Points, in no order, along strands that fork and pass close to each other.
In the rows, 128 means zero.
Two points are linked if the straight distance between their rows is under 126. Some points are linked to none.
vugug: [ 83 156 147 158 120 172  99 127 118 137 164  91 109 117 125 113 139 118
 123 117 109 177 171 155 161  96]
Mus: [138 124 174 176 131 144 161 163  95 161 154 132 121  99 124 121  92 145
 147 137  87 140  96 125 152 132]
kob: [153 133  95 118 140 116 170 140 114 137  95 122 143 124 162 132  90 141
 109 129  87 114 115 127  57  93]
gubeg: [133 103 123 175 137 126 156 127 124 153 112 188 158 107 133 154  93 193
 142 114 136  87  37  85 141 171]
Rad: [113 147  77 185 140 136 139 210 158 131 104 134 135 154 135 135 150 116
 173 135  89 128 133 149 120 174]
Kipa: [151 115 113 171 107 152 125 161 111 128 126  90 127  94 185 111  99 108
 161 148 155 172 144 118 106 102]
Lufaf: [ 89 131 110  93 110 139 113  57 159 130  92 107 146 130 130  81 160  83
 162 168 159 146 114  79 110  86]
dek: [103 107 104 114 150 150 127 187  91 136 186 139 101  92  79 130  62 156
 140 112 142 142  90 193 131 180]
leni: [139 175  98  79 108 181 107 105 176 103 128  92 169 137 147 155 150 101
 109 145  82 111 131 116 157 144]
fer: [125 104 147 149 208 121 115 145 102 106 153 141 124 142 117  68 137 117
 162 102 148 169 160 170 161 109]
zek: [141 135 136 126 108 119 171 133  59 156 114 131 119 123 113 123 117 148
  44 118  97 128  53 112 124 135]
bakot: [ 96 175 108 125 170 156 108 136 113 158 186 123 122 114 101 141  72 141
 129 155  94 194 133 181 108  74]
Bok: [160  92 151 153 178 114 127 157  96 146 161 195 116 116  74 190 115 143
  71 116 100  91  71 143 129 133]
natur: [114 154 122  69 116 134 136 114 121 147 113 112 154 172 143 102 134 111
  98 119 106 137  92  96  87  85]
lev: [104 139  94 161 144 146 160 129 129  84 113 123 137 133 149 107 129 155
 154  69 108 106 147 126 152 117]
gapa: [ 90 123 153 116 124 121 138 128 153 133  69 125 140 107 148  99 160 120
 153 138 104 195 214 141 171 153]
Penif: [128  55  86 164 120 117 135 180 159 132 103 165 113 112 149 152  98 130
 176  92 161 111 140 153  83 129]
gem: [130 169  91 143  99 130 111 124 121 148  96  93 128  74 100 110 142 106
  91 135 109  91 150 123 102 112]
bepig: [142 153 165 160 107 168 138 115 115 143 131 102 150 174 168 128 117 151
 141 121 124 106 127  83 135 147]
Pog: [125 100 167 174 142  85 110 132 174  99  85 141 131 135 125 106 180  96
 114 159 126 184 186 107 168 194]
nol: [120 140 102 142 130 131 108 168 129 129 107 167  95 159 102 101 159 145
 125  38 132 140 206 154 150 150]
kuve: [109 128 119 173 107 131 138 122 166 145 116 150 147 150 195  99 102 157
 121 115 166 110 117 112  50 179]
Vozu: [146 150 136  77  74 161 179 113 131 154 135 114 191 116 156 134 102 156
  88 131  88 123 132 126 136 116]
zoguf: [105 105 114 148 189 124 115 169 100  94 164 174  85 111  97 100 115 118
 186  92 171 177 153 206 165 115]
fod: [118  77 115 186 193 162 129 169 138 119 133 146 112 138  96  85 167 105
 163 153 117 142 132 110 127 172]
Naned: [138  84 128 199 103 131 185 149 163 159 114 168 129 107 126 168 111 162
 160 122 129  67  72 111 133 157]
sezu: [109 157 131 133 117 189 124 117 125 124 176  81 179 105 116 122 121 126
 113 124  97 158 143 148 149  66]
lazi: [136 102 144 124 147 126 168  71 104 149 133  98 192 140 135  73 124 164
 105 123 108 127 114 113 104 107]
Rato: [112 126  84 181 137 106 173 140 176  93 117 143 120 162 146 116 135 170
 180  79 133  91 155 118 115 168]
Guk: [108 131 125 160 114 101 141  58 152 142  92 155 140 162 167  83 178 132
 144 163 195 145 158 129  86 135]
nes: [ 69 167 111 111 100 147 149 124 128 144 104 102 123 131 130  92 171  96
  99 130  88 158 121 115 120  72]
Lavo: [114 107 158 138 161 131 152 109 100 140 150  79 145 100 118 101  95 168
 106  95  89 147 119 119  89  82]
befe: [106 128 115 203 121  87 130 129 130 157  92 112  91 149 122 109 145 151
 153 117 135 101  90  90  78 135]
Zed: [160 135 118  90 159 163  70  96  97 144 173 137  76 162 119 135 118 156
 114 135  88 127 149 144 144 122]
nada: [129 126 155 107  93 118 176 137 130 122 162  83 148  81 142 139  92 139
  82 112  89 105 147 143 146 119]
guzi: [167 199 141  91 112 145 120  93 112 113 174 106  93 126  74 152 123 129
 116 139 113 109 145 116 142  57]
pumo: [138 144 116 129 106 108 130 101 142 132 111 124 137 109 148 155 114 166
 116 168 114  82 105 102 125 131]
Sukig: [137  96 161 143 165 107 104  98 143  96 122 103  90 105 133 117 135 110
 137 127 104 124 167 121 154 128]
tup: [133  66 129 146 159 160 132 167 130  90 151 172  84 121  68 115 123 105
 184  54 195 201 147 200 155 135]
Safot: [130 109 137 113 103  97 123 179 129 178 166 157 159 120 137 146  99 191
  52 138  87 138 102 107 118 129]
Ridu: [110 157 161  99 108 135 163 101  86 143 129  73 153  73 101 151 109 130
 119 127 105  97 139 157 153 103]
nole: [110 136 128  74 115 187 151  53 131 122 100 123 212 122 121 172 131 106
 114 130  95 133  53  96 128 108]
loka: [156 137 101 127  92 135 117  96 125 121 111 118 137 132 129  59 169  80
  90 134 190 138 179 111 122 118]
kopi: [171 155 127 116  87 103  86 100 151 108  74 141  96 174 130 117 166 108
 136 130 129 193 198 106 147 156]
Gil: [140  58 131 126 139 127 150 202 119 149 152 178 168  89 116 158  66 166
 133 113 133 106  74 151 131 138]
ralof: [ 88 153 110 112 119 104 102 117 172 105  55 115 104  95 169 111 161  78
 114 166 151 174 146 114 124 176]
lod: [135 137 122  75  92 138 154  66 169 109 111 150 134 153 129 117 187  35
 104 152 145 137 153 110 109  98]
Ruber: [139 122 104 107 148 169  88 107 106 160 140 168 124 157 143 143 145 132
 109 167 122 106 159 121 136  90]
vovi: [159 103  94 164 120  88 148 184 153  79  96 128  86 136 108 133 144 121
 174  74 128 149 165 156 141 176]
Fupu: [142 120 109  99  95 136 184  98 113 183 113 142 149 117 155  98 105 155
 118 118 111  98 157 159 133 135]
Kal: [161  78 176 160 155 109 110 164 124 182 128 185  81 135  96 159 109 110
 114 106 118  76 108 123 128 137]
Bazu: [ 81 151 121  84  88 153 104  91 180 113 131 108 168 136 145 115 158  65
 127 157 193 145 141  70  61  96]
vame: [160 173 189  81 152 162 128 117  51 143 128 118 133 159 127 135 109 134
  95 116 121 139  92  99 125 103]
nuril: [159  97  65 169 155 146 153 176 179  60 115 153 114 141 137 119 113 107
 149 102 134 105  98 120 111 189]
sideb: [ 67 136 119  52 123 138 102  82 124 130 129 100 116 119 133  97 138 123
 132 174 162 127 118  92 109  83]
Fogav: [133 151 115 144 116 113 163 152  88 180 106 139 126 121 136 167 127 152
  83 144  54 116  66 143 129 115]
pala: [121  72 109 147 176 188 116 154 158 141 179 176 102 120  49 167 108 124
 162  82 135 124  84 209 137 109]
zor: [126 108  80 208 114 146 120 191 117 131 116 141 106 129 127 164 148 123
 171 109 118 130 107 176 152 153]
fekal: [124 129  87 201 162 115 140 149 182  69 106 148 117 149 174 126 129 103
 149 133 159 118  99 106  76 193]
repa: [128 131 118 134 119  84 128 153  82 143 125 106 103 128 119 129 122 142
  59 126 129 104  73 105  76  91]
Fisus: [135 135 135 164 125 132 145 155  89 192 102 120  90 164 121 146 142 131
 113 114  74 112 115 146  94 141]
kiv: [119  98 130 168 115 117 129 168 150 112  98 157  73 110 142 130 145 130
 169 164 134 209 180 115 166 157]
bufel: [163 109 113 151 113 109 113 135 110 119 187 102  97 104 118 130 130 115
  99 142 120 113 128 185 164 135]
seten: [ 88 182 120  92 104 147 131 121 119 137 124 111 124 171 129 125 168 144
 185 135 134 148 151 127 154  98]
boven: [112 118 120 151 102 106 144 113 125 133 109  83 147 161 160 122 154 138
 114 131 146  92 145 156 105 165]
Kunu: [143  69 149 164 121  97 139 172 117  82  78 182 117 113 101 138 130 134
 148 153 154 242 180 131 163 165]
rik: [144 131 137 139 156 124  90 138  76 161 144 144  93  77 120 144 112 117
 123 187 124 111 113 143 141  92]
pagak: [150 165 105 139 158 137 116 179 146 119 132 130 134 150 133 144 135 130
 156 140  88 118 167 144 138 150]
revuk: [139 102 172 131 157 119 139 122 173 102 136 140  71 146 147 149 125 127
 145 113  79 102 160 108 148 179]
kebu: [146 147 157 130 119 113 120 139 145 131 171  96 138  82 125 101  69 126
  90  98  73 133 126 152 162 107]
mog: [130 136 140 117 195 119 119 140  92 114 180  73 138 136 125 134 128 105
 105 166  90 150 120 193 116 118]
tafi: [143  56 151 162 148 103 123 175 155  75  69 176 120 156  99 132 139 121
 148 111 161 214 165 109 124 201]
dozag: [137  86  54 196 106 119 113 158 150 132  82 141 100 138 165 160 147 124
 173  86 141 127 120 143 102 143]
fos: [140 157 116 206 153 135 141 164  96 128 141 142 106 122 101 102 135 128
 176 128 135 141 127 120 150  79]
boke: [124 119 175 153 145 118 141 165 122 174 181 130 152  60  78  95  57 142
 118 104  90 149 103 160 141 126]
tefoz: [112 130 171 127 130 143 119  99  99 154 140 113 139 153 136 157 104 195
 129 106  81 109 114  97 158 133]
Febu: [147 129 160 166 175 124 126 137  70 135 173 152 130 104  68 187  94 161
  93  73 111 119  80 179 150 119]
vegom: [122 157 106  53 103 138 113  70 149 124 115 134 186 122 140 107 122 129
  81 133 146  75 121 104 122 132]
vizop: [123 112  67 202  89 139 120 117 167 142  72 144 111 122 173 152 142 132
 155 128 133 103 116 138 107 201]
fiv: [114  81 137 128 112 118 166 177 172 173 149 176 131 118 127 147  94 178
  95 133  81  98 132 108 104 153]
sebav: [167 171 157  50 109 155 124  84  88 112 155 120 113 169 100 151 131 106
 116 116 130 126  86  89 126  72]
pova: [112 128 158 147 129 135 171 114 161 124 115 176  95 162 187 127 127 152
 155 121  93 114 152  94 148 167]
kez: [135  69 110 165 138 181 140 189 155 121 144 171 128 101  80 159 142 117
 128  91 140  79 133 156 133 149]
kifu: [107 153 142  79 143 162 155 108 106  93 115  43 163 124 127 126 159  77
 152 145 150 136 137 142 112 127]
fes: [147 138  89 120 163  94 101 117  54 148 119 103 152 109  90 149 120 201
 112 118 104 120  66 143 111 124]
sobo: [108 151 160  98 160 152  93 136  89 127 145 108 136 182 130 139 166 124
 119 113 140 104 166 151 137 133]
zalu: [124 184 165 126  78 181 141  73 149 130 113 120 166 151 174 143 107 124
 133 137 153 124  97  70 121 138]
rakeg: [110 156  78 124 110 146 134  68 128 105  88 102 162 126 140 103 146 140
 145  92 133  92 157 118 152  95]
sete: [136 152 113  58 152 160  99  92  72 125 144  83 138 121 116 140  96 126
 137 116 124 152 120 171  98  71]
ziser: [119 178 128  33  91 140 139 119 137 145 149 131 157 155  69 143 173  40
 140 149 113 109 121 144 135 108]
Gipo: [ 95 158 119 129 135 100 116 137 105 173  96 113 126 148 122  79 144 149
 184 134 136 138 141 133 128 117]
zepe: [186 118 137 125  92  98  93 137 160 149 106 130  78 147 140 102 129 127
 136 114 126 136 204 121 144 174]
bip: [131  96 111 171 115 116 157 149 179 103 135 141  88 112 142 119 149 127
 160 168 146 141 154 109 134 194]
mame: [149  91 104 173 123 110 145 176 128 176 117 122  80 160 125 119 134 135
 140 132  95 127  91 124  66 147]
Kivif: [110 144 121 158 127  87  98 135 178  77  54 133 144 111 160  98 158  85
  91 150 183 182 178 120  98 187]
vufi: [127 163 136  74 157 142 146 110  84 101 163 123 189  95 101 163 135 196
  82 139 110 175  90 114 157 126]
kor: [120 102 129 161 174 157 107 143  87 152 120 177 116 156 136 180 121 172
 166 124 145  77 123 119 124 151]
pekef: [105  52 111 131 151 143 138 176 146 135 146 163  91 122  74 186 113 141
 142  76 109 116  48 177 116 107]
tuz: [136  98 120 144 162  66 152 143 147 114 167 151 148 132 101 129 108 187
 137 135  91  64 101 139 146 122]
pesu: [121  86 136 168 141 117 134 130 121 145 110  95 163 102 181  86  94 126
 160 143 153 138 126 113  95 126]
Zuf: [105 106 101 155 158 134 132 174 140 143 208 115  98  85  76 122  53 129
 176 114 151 178 112 219 125 151]
tifum: [132 132 123 108 175 154 128 124  71 125 183 139 147  81  91 153 116 185
  63 158  99 195  74 147 166 151]
vak: [163  75 102 119 158 108 103 175 136  81 172 161 110  98 122 169  81 162
  81 125 114 103  80 105 115 146]
bave: [101 117 139 190 126  73  96  87 189 125  87 157  97 159 147 111 185 118
 114 135 121 128 150  99 132 130]
Dolo: [ 99 151 141 103 148 102  98  83 113  99 120  94 123 120 133 113 137 119
 141 159 177  84 117  75 138 116]
nereb: [157 157 134  95 116 120 125  92  90 146  94 119  67 146 113 125 150 110
 144 108 134 138 201 154 139 108]
teg: [139  72 166 171 176 106  78 157 110 165 151 155  71 109 114 148 119  95
 129 155 125 117 130 153 121  96]
mes: [132 177 166  90 108 116 163 111 139 129 140 167 156 141 159 106 118 114
 122 180 144 102 116  98 160 104]
Fafo: [130 105 169 166 143 147 179 203  99 134 150 120 106 106 103 110 107 109
 172 120 150 132  95 143 149 174]
Nunut: [118 123 102 217 124  73 151  99 176 114  86 170 118 135 156 101 148 128
 147 129 198 146 153 130  63 155]
bom: [117  45 119 105 132 116 121 183 151 122 163 176  68 115 106 148  98 139
 108  90 134  96  78 119 111 130]
Rika: [149 136 167  93 139 122 138  63 125 115 128  61 143 142 113 126 150  78
 168 168 149 127 153 107  91  85]
vusi: [122 206 125  76 152 158 148 140  90  97 113 108 176 136 132 150 118 140
 145 158 159  82 135 118 118 138]
gab: [164 151 167  99 147 131 142 126  51 143 137 132  93 129 129 134  97 117
  68 121  99 143  77 148 136 127]
gareb: [128 136 121  48  92 163 139  59 134 104 150 123 177 123  85 120 145  87
 117 132 181  85 116  95 117 112]
mapo: [ 99  36 104 155 127 122 130 152 154 110 137 129  87 114 111 123 135 124
 144  52 119 130 121 181 153 133]
tomi: [ 83 187 135  65 101 175 129 103 106 148 162 119 142 152  82 154 142 135
 143 128 122 128 150 173 167  93]
tabev: [123  96 124 106 140 111 128 182  92 160 152 125 158 110 116 128  74 201
 136 120 129 126  84 163 122 173]
Zusot: [135 138 144  92  53 106 111  93 133 132 127  99 105 187 128 139 196  92
 147 123 186 152 158 121 132  73]
vasu: [154  52 120 158 111 163 184 181 166 157 142 161 134 112  98 151  97 158
 159 125 102 111  57 133 131 138]
ginob: [118 145 132 102 148 140 115 126 121 138 132 140 184 190 172 101 120 145
  83 127 123 124  80  88 117 116]
zes: [144 101 104 135 131 120 111 164 122  88 201 119 112  87  97 150  93 160
  91 138 131  95 111 133 157 154]
Mozu: [129  84 105 152 112  74 146 159 158  98 164 126 106 103 131  98 133 125
 114 157 169  92 156 129 134 157]
luma: [132 153  92 103  87 146 132 139 118 115 110  84 113 112 175  99 118  89
 155 158 168 180 127 113 100  89]
Boro: [119  61 143 123 159 111 148 104 120 136 130 109 191 119 177  93 101 132
 114 141 117 107 113 145 120 144]
dag: [156 153 107  97  97 148 140 108 107 167 101 161 109 124 162 102 129 118
 146 115 124 128 184 149 153 136]
Gam: [116  56 109 131 111 139 110 181 130 149 138 153  79 103 154 144  69 133
 127  82 126 119 129 133  89 126]
marif: [124  87 125 185 149 129 117 182 125 121 170 153 139  97  95 117 122 130
 158 118 154  97 162 162 161 124]
bubud: [155 138 170  96 128 108 138  71 156 116 144  87 167 156 142  97 130 122
 142 192 155 119 126  83  80 134]
tari: [134 174  95 102 102 150 128  81 119 111 106 101 170 121 127 162 132 143
 106  78  95  91 114 118 147  76]
bopak: [176 129 112 155  79  96  78 117 183 180  75 143 103 136 166 124 118 121
 138 130 147 123 183 104 104 148]
Satav: [146 165 165  76  80 114 106  87 133 118  88 110  97 191 109 100 181  87
 140 101 156 190 167 105 150 121]
fud: [ 81 158 145 102 117 147  96 127 131 110 106  92 120 108 124 107 163 101
 142 123 127 200 210 147 162 118]
dar: [153 152  92 124  90 156 127 106 105 165 111 100 119 105 110 111 159  87
 101 155 153 131 165 122  86  75]
Kelo: [123 112  91 151 108 143  77 121 167 124 121 115 139 131 181  84 136 113
  93 140 115 135 106  94 131 114]
parad: [140 125 129 104  73  97 113  99 171 171 104 123 122 144 195 120 101 138
 131 122 161 110 183 116  74 137]
vop: [132 148 114 137 114 103 124  76 157 129 142  93 147 125 120 148 162 147
 136 185 113  72 144 128 150 108]
sok: [112 145 158 167 124 164 170 137 109 131 122 127  97 177 180 122 155 130
 161 147 127 150 156  90 132 135]
Geg: [144 155 114 126 139 171  58  96  70 119 181 121  65 143 118 136 101 152
 112  93 133 134 119 160 168 123]
Govi: [127 112 130 141 120  74 113  97 127 165  76 116 128 155 147  67 143 137
 169 150 187 163 173 121 107 137]
sasu: [135 118  89 145 137 125 146 127 114 151 112 154  86  85  92 109 118 141
 167 143  89  92 122 149 150 155]
senep: [ 80 144 139 164 137 100 124  52 207 111  92 157  97 123 185 115 165 110
 116 165 131 118 124 107 114 178]
sab: [114 143 124 174 141 110 105 152 119 113 107 117 162 136 135 129 176 102
 128 155 182 127 199 117 107 106]
Gofe: [124 155 127  47  58 142 153  91 190 128 128 135 141 137  98 147 168  32
 133 158 115 114 122 106 116 130]
Lazu: [127  97  98 159 105  91 127 167 161 115 180  95 153 108 108 110 126 155
  92 165 133  92 109 122 136 162]
kolu: [150 157 146  27 136 158 139  68 111 114 160 114 226  92  72 177 126 177
 110 120 110 172  99  98 142 120]
Por: [126 144 125 151 136 129 136 134 107 124 118 103 188 111 143 113 151 123
 176 156 166 115 199 158 147 110]
vor: [125 108 154 207 136 104 119 141 159 132  93 157 100 156 137 146 133 134
 160  84 143  88 102  73 105 153]
kita: [ 97 175 159 120  98 101 158 107 155 112  67 128 110 150 169 142 163 126
 176 152 149 175 183 107 115 167]
Tiza: [130 179  87 113 153 139 143 168  87 126 125 125 162 149 132 151 134 163
 139 140 102  85 136 169 126 138]
nabi: [167 105 107 179 115 100 118 118 138 149 115 149 102 147 152 127 167 110
 140 129 103 137 151 164 161 113]
zud: [169 120 120  71 150 123  96  97 110 138 167 131 108 149 121 156 112 205
 120 176  84 126 116 113 151 151]
Bog: [124 144 158 163 148 140 154 115  97 117  95 140 144 123 147 127 139 138
 185 128 171  91 185 122 152 140]
Timed: [171 159 137 143 123 131 128 105  91 127 139 129  79 129 114 151 131 133
 133 128 130  95 185 109 121  91]
fumim: [125 169 152  59 116  96 106 121 142  84 132  77 118 120 132 152 115  92
  74 109 120  98 122 113 123  85]
kipov: [169 153 132  68 138 128 105  92 144 117 140 139 210 138 127 126 120 168
  56 117 108  97 117 100 159 141]
gur: [ 98 178 153  99 123 112 112 165 138 148 146 114 121  88 149 153  98  94
 111 144  85 155 129 152 144  48]
bemot: [ 97 158 180  35  94 157 121  86 154 150 131 113 182  88  79 131 125 118
 107 133 109 115 124  83 145 104]
Guvap: [166 131 154 128 152 138  76 107 130 111 150 103 118 104 134 104  89 114
 123 114 105 125 135 118 177 102]
fus: [167 121 135  92 156 101 118 106 100 113 138 141 174 122 117 110 111 194
  52  93 114 108  71  98 150 162]
Puge: [124 135 103 139 148 139  49 142  92  89 160 120  87 135 129 165 124 138
 104  90 140 105 134 130 152 112]
mige: [116  96 121 144 124 143 136 101 105 141 121 146 139 102 144 140 118 198
 105 120 115  89  95 104 147 143]
zigi: [114 192 138  74 130 172 173 131  69  86 152 100 176 112 117 150 115 171
 112 147 149 125  99 106 139 134]
Kun: [174  86  85 148 144 126 160 182 167  57  93 168  73 118 100 118 122  84
 177  96 152 154 127 145 128 165]
tofe: [111 166 159 104 101 122 102 165 117 170 183 142  96 102 127 171  92 126
  63 144  79 146 103 138 155  86]
kudi: [126 108 159 157 151  69 182 142 154 130 133 161 140 113 132  96  97 138
 124 125  94  87  81 103 137 121]
dafu: [122 128 157  48 115 125  98  81 154 126 163  72 138 132 102 141 132  48
 158 123 101 159 124 159 137  57]
gisad: [130 108 139 163 174  92 147 184  87 114 126 118 109 154 105  68 150  97
 166 107 153 170 134 168 131 148]
tezem: [132  90 111 163 112 105 123 171 123 107  99 161  79 151  82 148 159 132
 145  52 130 178 189 183 159 158]
Rotap: [111 166 127 102 124  97 131 127 123 126 116  74 133 163 132  88 160 107
 138 142  98 131  85 172 176 148]
Zev: [123 155 149 137  99  81 112 111 157 135 101 112  89 180 142 104 170 105
 106 133 119 140 125 100 119 109]
vis: [144 141 139 104 121 104 129 162 112 154 184 164 125  82 117 163  83 182
  39 129  78 188  87 143 140  98]
valeg: [168  83 132 176 148 202 130 166 154 131 164 191 100 108  58 157 121 123
 157  86 131  99 108 136 154 108]
bekom: [150 143  84 126 166 118 117 138 121  91 130 141 148 184 174 103 124 130
 111 128 142  91 104  99  93 129]
punu: [122 152 131  43 129 147 110  92  88 130 156  87 165 109  82 187 106  93
 127 124 108 183  73 159 107  51]
feka: [145 139 163 100  60  95 155  81 135 150 134 103 168 158 139 158 135 126
 110 134 129  91 112 120 117  72]
Pibir: [127 151 108  72 103 163 129 108  87 121 127  51 145 109 143 124 109 105
 154 135 157 145 130 147 117 100]
Famep: [173 107 130 117  84  85 100 150 128 145 156  93  93 140 138 105 132 123
 130 126 136 138 175 181 149 166]
mani: [163  56 148 122 155 147 162 181 168  72 125 169  71 115  80 121 125  83
 177  71 184 158 131 155 152 152]
tus: [100 143 113 126  90 114 161 167 131 125  91 110 104 121 173  89 144  90
 110 128 134 188 148 133 119  85]
fara: [112  72  87 181 105 130 145 155 184 156 114 189 133 134 170 125 105 151
 123  89 173  96 114 132  62 152]
ralu: [ 98 141  74  77 127 123  87  95  92 123 132 102 105  85 122 114 115 159
  98 162 137 124  81 108 126  93]
Venur: [130  98 148 113 140 160 106 110  98 119 107 107 106 142 202 147 109 113
 121 131 164 129 136 105  91 127]
pib: [122 147 163 125 108 171 114  50 163 121 113 116 135 147 176 108 129 115
  86 131 150 109 120  51  98 156]
bis: [119 158 125 137 117 191 124 116 151 130 131  74 178 116 139 127 144 121
 113 136  62 147 124 122 168 125]
Madi: [104 140 149 152 137 105 128  86 185  96  67 149 171 129 135 115 189 125
 132 153 136 189 216 107 151 154]
figo: [113 149 106 146 119 116 141 166 156 121 102 168 127 171 153 119 148 158
 154  83 146 106 221 126 137 155]
nor: [123 136 119 189 117 114 112 167 141  92  73 148 127 122 164 145 162  98
 123 148 192 151 187 106 103 172]
Gatek: [126 152 144 133 143  94 156 164 135 137 138 155 144 142 157  79 122 106
 115 173 113 122 104 109 155 116]
satu: [124 162 163 132 140 149 132 122  59 148 156 118 153  89  96 159  99 158
  89  94 120 114 120 184 153 113]
bir: [115 153 163 144 152  82  86  81 133 111  78  95 146 109 162 104 123 109
 150 136 198  88 132 108 119 154]
vogum: [120  83 170 159 134 106 176 207 119 120 136 157 109 151 107  99 144 119
 185 117 167 172 135 158 150 177]
nopeg: [100 169 134  41 102 151 113  97 118 148 141 139 172 163  72 164 160 116
 113 141 105  94  97 149 151 114]
Kipu: [167 113 112 133 169 105 122 150 132  82 156 149 129 171 141 146 108 165
  91 139 112 102  99  88 108 149]
defi: [ 75 160 119 154 149 129 105 161 107 158 187 112 101  87 109 124  70 110
 131 139 131 176 144 214 124 123]
kuv: [121 100 109 196 143  77 138 150 209  85  77 193 116 133 150 120 145  92
 146 109 178 149 116 131  78 176]
gib: [153 129 136  89  78 169 109  60 137 103 138 110 135 135 127 110 168  59
 100 121 179 111 169 105 133  94]
gigod: [120 142 141 126  89  60 121 149 127 156 138  76  84 136 127 119 131 121
  98 135 113 131 104 124 105  91]
tezat: [ 98 128 176 144 195 143  97 151  73 143 137 148 122 158 121 167 146 148
 125 126 118  83 133 124 133 133]
rufi: [131 120 119 162 156 165 163 136  94 131 101 198 105 140 146 135 127 146
 181 132 162  99 134 101 137 160]
Ros: [143 137  85  86 149 131  97 116  84 147 143 100 156 117 117 146 116 157
  88 146 104 136 102 149 100  96]
Poko: [142 148 142  33 124 152 132  71 140 103 125  94 222 149 102 158 118 132
 125 109  86 146  76  83 134 117]
Bupa: [117 163 147 116 122 151 111 147 102 149 130 109 107  57 146 152 117  93
 126 189 108 145 137 145 141  89]
zuna: [149 155 135 121  68 144 145  81 140 138 152  95 177 129 101 142 156 102
 125 163 125 102 126 133 153  72]
buli: [114 120 127  55 119 158 118  60 115 128 155  95 156 121  65 158 131  66
 180 129 109 158  98 136 104  50]
vokom: [176 116 117 112 165 111 117 104 142 130 153 162 140 160 137 147 119 208
 103 173  78 113  79  79 111 177]
kiliz: [114  66 185 190 169 101 142 153 159  85  98 147 117 137 122 122 157  92
 134 137 147 179 149  99 125 193]
zelin: [ 93 167 129 118 109 118 121  81 166 146  67 137 126 127 185 120 154  83
 117 176 140 122 106 114 102 162]
busa: [118  82 133 114 187  93 123 160 115 127 148 129 136 132 109 127  92 187
 171 110 123  71 117 150 120 158]
Bav: [ 77 144 149 118 126 151 110  52 166 108 123 127 171 129 180 114 125 117
  99 144 198 127 108  68  66  95]

A fork is a point with three links. Follow the links from the first point to the second and name the forks in between, in order.
leni / nes -> zes > vak > Kipu
ralu / figo -> sideb > bepig > kebu > Kun
revuk / busa -> bepig > mige > tabev
rakeg / zalu -> Kun > kebu > bepig
repa / pib -> zek > nada > kebu > bepig

A fork is a point with three links, a tip a point with one. Leave the first point through the second and follow the links. Name the first fork or tip that comes.
Bok / Kal -> fiv
zelin / ralof -> sobo
fekal / kuv -> gib
mani / tup -> kebu

Follow the links from the first point to the second, and from the first to the third. Name the last point that the two ways share.
Zed / kez / buli -> Kipu
Pibir / gur / mes -> bepig
kudi / satu / natur -> bepig
zud / Sukig / Kunu -> Kipu
kolu / zud / leni -> vak
vugug / zepe / Kipu -> zes
Penif / gapa / bubud -> vak
tup / Zev / Fisus -> zek
nuril / Zuf / satu -> kebu
dag / tup / bakot -> kebu
